Points, in no order, along strands that fork and pass close to each other.
Two points are linked if the straight distance between their rows is under 91. Some points are linked to none.
K_774: -11 51 14 -16 19 -5 -15 -7 2 10 -18 -9 -5 19 15 24 -18 -4 41 -38 -32 -5
 -42 1 56 2 -15 -3 -14
K_315: -3 2 -17 52 -10 2 8 -15 -27 8 18 -50 4 5 -38 7 -43 -8 -15 12 2 -34 -24
 24 5 -35 5 2 49
K_984: -4 -25 12 4 1 10 -52 -34 -2 14 29 -10 11 -5 -40 20 19 16 15 25 50 12 12
 -1 6 12 48 5 -24
K_953: -2 7 3 43 1 9 12 -16 -12 14 37 -67 -3 -16 -44 5 -33 -5 -13 5 21 -28 -12
 36 9 -30 -24 18 50
K_547: -16 20 28 -13 34 -34 -9 42 33 10 8 30 -8 -28 0 18 3 -7 14 -17 -8 39 -3 6
 -4 -11 -29 -54 -22
K_792: 6 -55 -37 -12 -24 -24 -21 -2 32 -9 3 -7 15 0 -40 0 -16 -21 -11 17 5 27
 -29 8 -13 -22 37 -35 7
K_292: -19 35 -10 -12 38 -11 -13 -5 27 30 28 -22 20 -14 -40 3 -30 -23 19 14 39
 3 -11 15 28 -12 4 -26 -12
K_102: -19 43 5 -1 13 -10 -7 -14 -15 19 -11 -16 -5 29 4 34 -17 -9 24 -25 -16
 -27 -46 -4 44 3 3 -2 14
K_493: -12 35 -2 7 -2 -5 31 -8 -26 -12 -11 -19 0 32 25 43 -15 -4 6 -26 -14 -48
 -33 2 27 19 -3 4 39
K_465: -29 46 -10 5 -17 -29 14 19 1 -48 -18 8 -43 15 29 -21 -36 19 -18 -37 0 19
 39 -46 -25 -32 -14 47 7
K_879: -4 8 -3 21 13 22 -15 -22 -10 16 43 -59 -2 -25 -60 13 -19 -10 -17 8 32
 -22 6 25 20 -11 -25 13 21
K_906: -8 -15 28 -26 6 -19 2 39 18 11 -13 36 -21 -12 8 9 20 -17 1 -10 -12 31 12
 -12 4 -13 -42 -27 4
K_819: 18 40 -27 -15 -12 3 18 3 28 -2 -36 39 -20 -14 12 1 -14 -2 -3 -42 0 -3 50
 2 12 -24 -36 17 -31
K_204: 18 43 -18 -18 16 -3 6 -4 10 10 -26 28 -7 -3 28 15 -11 5 13 -37 -7 -15 35
 5 32 -5 -40 1 -38
K_719: -35 39 -36 4 -1 5 31 1 -23 -25 -2 -11 13 37 40 13 -9 -1 -11 -15 -6 -59
 -23 6 8 22 0 -13 17
K_453: 7 16 2 -38 23 -45 1 38 64 -4 20 -17 26 -29 -32 -15 11 -20 12 13 23 9 -6
 6 -3 -15 8 -41 -28
K_861: 10 -11 23 -19 12 -27 -27 4 22 14 -5 36 -13 -21 27 39 28 2 9 -7 2 19 40 1
 -2 21 -13 -23 -38
K_588: 17 -13 21 -34 -56 -6 8 26 -1 -34 -40 44 -8 -27 23 27 24 -53 -29 -3 19 19
 17 -39 -13 -10 -23 24 1
K_56: 14 58 6 -3 33 -9 11 -13 -22 11 37 -14 -2 2 10 44 -6 8 31 -27 -9 -30 6 2
 41 9 -43 2 -30
K_270: -7 -23 -3 -35 -18 12 -54 -54 24 -27 42 -19 43 -16 -33 -1 -9 -11 -2 31 41
 28 12 12 19 -6 14 -12 -17
K_506: 10 -37 -31 -4 5 13 42 26 -3 2 -36 22 1 10 25 -17 21 -21 -16 6 -11 -14 -5
 -13 -2 9 4 -13 5
K_642: 10 -38 -6 18 8 5 6 -5 1 28 7 5 4 2 -32 -41 -2 -11 -2 42 -10 9 -19 14 -3
 -21 17 10 20
K_456: -24 -18 0 28 9 -26 -31 -8 23 24 -3 9 -3 5 -14 24 7 -1 -8 16 23 22 -8 11
 -15 5 47 -45 5
K_664: 33 -65 -20 -24 -45 -7 -24 -5 28 -30 19 -8 16 -7 -37 -28 -24 -12 -5 13 0
 37 -35 15 -1 -26 33 -8 9
K_124: -21 18 -18 6 30 -13 -14 -9 12 36 -3 -5 6 10 -33 1 -22 -15 9 7 10 -3 -35
 13 25 -24 1 -13 13
K_286: -4 5 12 6 43 -24 -24 1 17 40 14 18 -15 -7 1 22 17 24 16 2 19 -1 25 4 4
 12 6 -19 -36
K_156: 7 18 29 36 18 3 -16 7 0 24 16 8 -19 -11 -24 -43 32 23 12 32 -26 -4 8 28
 -21 -13 -26 19 -7
K_651: -4 7 -6 -49 1 -26 -20 0 60 -21 22 -32 40 -14 -40 -27 0 -26 1 38 40 6 -3
 8 6 -19 10 -24 -20
K_448: 29 -21 27 -27 -44 0 14 18 -16 -45 -32 36 -7 -35 44 9 20 -49 -7 11 6 23 3
 -19 -14 8 -9 43 5
K_969: 19 -40 -4 10 25 20 40 21 -7 -35 9 17 24 -6 32 -38 18 -31 -61 -11 -27 23
 -9 -43 -28 43 15 -25 15
K_737: 25 -36 12 -12 -26 9 27 9 -27 -20 -40 31 6 -22 46 -15 25 -17 4 26 0 24 6
 0 -16 21 9 48 18
K_751: 4 -25 -4 -48 -21 -14 -36 -25 42 -8 33 -31 29 -23 -37 -17 6 -16 7 29 33
 25 -12 24 8 -22 20 -6 -21
K_182: 27 -58 -13 -2 11 14 51 30 -7 -27 -4 23 19 -2 19 -37 10 -24 -25 4 -22 -5
 -15 -39 -19 34 29 -11 5
K_112: 6 -33 11 7 5 -20 -5 13 2 22 -8 27 -21 0 -9 -15 30 -10 0 28 -17 24 -7 8
 -16 0 6 -6 21
K_392: 3 -29 -19 1 -8 40 -10 -32 -18 -1 29 -46 13 -39 -67 10 -20 -10 -18 13 27
 4 5 27 19 3 -14 0 24
K_83: 32 -36 -22 -17 -34 23 -18 -16 -16 -20 7 -20 38 -20 -54 8 -19 19 13 21 4
 10 -21 18 -16 29 57 2 18
K_518: 12 -10 26 45 -5 25 53 -16 -28 31 20 -28 16 29 -10 -18 -19 0 -19 18 -20
 -38 -23 -5 -14 -19 4 11 37
K_137: -28 19 -42 9 -5 10 16 -5 -14 -5 -20 10 -9 26 41 10 13 -2 -23 3 1 -48 7 8
 -7 26 7 -9 -6
K_13: -10 -32 -9 -3 -14 -26 -14 14 4 3 -28 26 -16 4 19 22 39 -1 -10 26 -4 11
 -1 4 -14 33 10 -18 8
K_250: 22 -43 20 11 -4 30 40 0 -35 13 -23 11 5 -5 36 -30 15 1 -2 29 -19 8 0 2
 -17 28 21 37 10
K_259: 11 -29 -14 -24 -23 20 -40 -45 -14 -16 23 -12 39 -11 -34 26 7 24 23 10 43
 23 -14 7 -3 17 54 6 -1
K_114: 11 38 12 17 36 -3 3 -6 -22 27 42 -37 -14 -12 -18 27 7 14 17 -13 14 -39 7
 8 32 7 -28 10 -3
K_390: 9 -1 30 27 -19 32 1 8 -27 -1 -30 18 -27 0 36 -40 29 19 -11 6 -15 8 33 -9
 -29 4 -11 38 12
K_374: -12 36 -5 -7 -10 -26 19 11 -3 -48 -15 9 -31 11 20 -10 -49 16 11 -59 -24
 24 27 -46 0 -44 -7 66 -3
K_678: -44 19 -2 23 -9 -1 9 12 -8 -38 -15 5 -39 23 40 -30 -4 23 -27 -24 2 9 34
 -35 -35 -14 -17 36 19
K_111: 15 -41 -42 -20 -23 5 -8 16 -10 -19 0 -14 24 2 -33 7 -7 17 -2 24 -1 -5
 -27 -4 -23 46 58 -15 -3
K_224: 2 49 -24 -3 -28 1 26 -9 20 -19 -43 31 -30 -6 18 -11 -13 10 -27 -29 15
 -10 50 -6 -7 -17 -21 37 -10
K_326: -11 4 30 24 -33 28 42 0 -28 1 -1 -19 21 40 36 -25 8 21 -25 6 -25 -56 12
 -10 -17 -3 -9 30 26
K_275: 9 -30 46 -26 -9 -42 -37 -4 8 -6 -1 6 -14 -21 42 50 30 -4 11 5 19 26 3 6
 -9 13 14 -8 -26
K_77: -1 -16 14 22 -23 47 24 4 -40 5 -31 8 -1 15 41 -36 21 9 -11 26 -12 -8 3
 11 -35 27 18 32 8
K_395: 16 59 -8 -13 38 4 14 -8 -5 2 17 9 2 9 24 27 -14 11 35 -45 -14 -14 14 1
 49 7 -34 -9 -49
K_138: 10 3 33 31 2 4 -17 17 -17 12 -4 23 -29 -11 10 -24 39 28 11 10 -36 16 29
 14 -28 7 -25 21 -3
K_993: -6 31 7 12 22 -10 -17 6 13 20 -9 22 -28 14 11 -3 6 36 20 -17 -21 7 9 1
 -2 -11 -38 -7 2
K_985: 7 -32 29 -26 -21 -17 -2 35 8 -8 -31 33 -22 -19 22 15 20 -32 -9 -11 -3 27
 14 -32 -11 -19 -42 -5 2
K_249: -9 54 -1 14 35 -6 -16 6 12 19 20 20 -12 0 -5 -10 12 35 29 -10 -29 6 14
 18 -7 -9 -33 -14 -24
K_526: -1 6 40 24 -21 19 46 3 -33 22 10 -26 14 36 17 -7 -4 12 -6 0 -18 -54 -16
 -5 -13 -8 -12 18 43
K_617: -4 -35 18 -19 -22 -37 -30 6 1 -18 -10 3 -14 -6 42 50 29 1 -6 18 21 26
 -13 4 -23 33 34 -19 -13
K_684: -15 37 11 23 46 -12 -27 -6 14 33 31 6 -3 -1 -14 1 0 21 24 11 9 0 21 6 10
 3 0 -27 -40
K_135: 8 8 -12 -24 29 -4 9 7 18 32 -33 26 0 -1 25 15 6 -2 13 -30 8 -8 14 6 34
 -5 -27 -11 -16
K_665: -16 -4 12 29 -20 51 46 -4 -31 -21 15 -14 19 31 59 -50 0 6 -45 7 -23 -35
 15 -10 -39 24 -8 25 -5
K_912: -21 57 19 -16 16 -6 -13 -10 13 -9 3 -5 3 22 13 11 -15 10 39 -42 -57 15
 -29 0 37 1 -24 -7 -43
K_660: -13 -14 -47 4 -3 14 -12 4 -18 -6 8 -22 16 6 -23 12 7 11 -19 28 8 -28 -10
 8 -17 50 51 -25 -19
K_760: -13 34 8 -9 -6 -14 1 4 -2 -37 6 5 -13 27 16 -12 -37 46 44 -56 -54 26 15
 -22 4 -36 -32 40 -7
K_407: 25 -36 -21 -15 -42 46 -23 -27 -20 -12 14 -33 36 -36 -71 18 -27 4 -12 17
 18 10 -9 17 -5 15 20 -3 21
K_807: -18 -20 -23 29 -2 -5 -34 -5 -6 1 0 -4 3 15 -14 19 19 20 -11 25 28 -11 -4
 0 -26 39 65 -27 -9
K_54: -12 -17 12 -2 -13 23 -61 -43 5 -3 40 -14 32 -14 -42 6 -8 -11 6 31 59 11
 23 -1 15 -7 18 -7 -15
K_399: -21 44 10 -24 -3 -4 -17 0 1 -31 0 10 -15 22 12 -6 -26 30 45 -57 -69 32
 -5 -12 21 -14 -36 13 -26
K_314: 0 -10 -31 -19 12 0 16 18 9 19 -45 27 -1 0 21 11 9 -20 -3 -18 11 -14 1 6
 27 1 1 -15 2
K_206: -18 20 9 19 4 -1 -8 11 -11 -8 -20 22 -44 16 20 -18 5 41 -1 -30 -18 18 22
 -28 -28 -23 -36 9 29
K_142: -19 26 -30 2 -20 7 24 -4 12 -11 -49 16 -18 20 45 -10 9 1 -23 -11 11 -30
 27 -2 -9 14 -11 18 -4
K_622: 29 -51 7 35 11 16 25 -6 -12 22 4 4 2 -2 -22 -49 -10 -12 -18 31 -19 11
 -21 -8 -13 -6 37 4 27
K_673: 19 -31 3 34 21 31 58 -8 -17 23 -7 -11 14 17 4 -44 -10 -3 -29 5 -27 -20
 -27 -26 -4 -5 13 -6 23
K_469: -2 -55 -7 -3 -24 -38 -27 -3 38 -7 6 -6 4 0 -20 23 -3 -3 -20 13 18 35 -33
 8 -25 -6 57 -49 3
K_811: 10 -13 10 -42 34 -4 25 41 26 21 -5 28 9 5 2 -20 31 -46 36 -36 9 3 -13 -2
 26 -24 -26 -24 -2
K_186: -2 17 -26 26 12 6 -9 -17 -11 21 -6 -26 1 16 -37 9 -35 -10 4 10 2 -22 -43
 12 15 -29 11 -7 34
K_189: 5 44 7 16 34 -1 5 -3 -7 18 50 -59 -5 -30 -43 17 -6 2 10 13 31 -27 14 8
 27 8 -30 9 -11

Follow the links from the first point to the second, and from the first to the third. Name the last point that the two ways share.
K_315 / K_651 / K_224 | K_879
K_456 / K_186 / K_114 | K_879
K_124 / K_792 / K_54 | K_83
K_792 / K_751 / K_189 | K_83

A fork is a point with three links. Follow the links from the first point to the second and name the forks in between, in order.
K_953 / K_204 | K_879
K_56 / K_493 | K_204
K_660 / K_292 | K_83 K_879
K_969 / K_186 | K_204 K_879
K_292 / K_314 | K_879 K_204
K_114 / K_664 | K_879 K_83
K_135 / K_469 | K_204 K_879 K_83

A fork is a point with three links, a tip a point with one. Leave the first point through the second and follow the links. Name the first fork or tip that comes.
K_678 / K_465 | K_204
K_622 / K_673 | K_665
K_792 / K_469 | K_83
K_292 / K_124 | K_879
K_138 / K_390 | K_547

Name the points in between on the shortest way along the links from the first point to the second, in order.
K_453 / K_879 | K_651 K_751 K_270 K_54 K_984 K_259 K_83 K_407 K_392
K_77 / K_985 | K_250 K_737 K_448 K_588
K_819 / K_83 | K_204 K_395 K_56 K_114 K_189 K_879 K_392 K_407
K_518 / K_684 | K_673 K_622 K_642 K_112 K_13 K_617 K_275 K_861 K_286
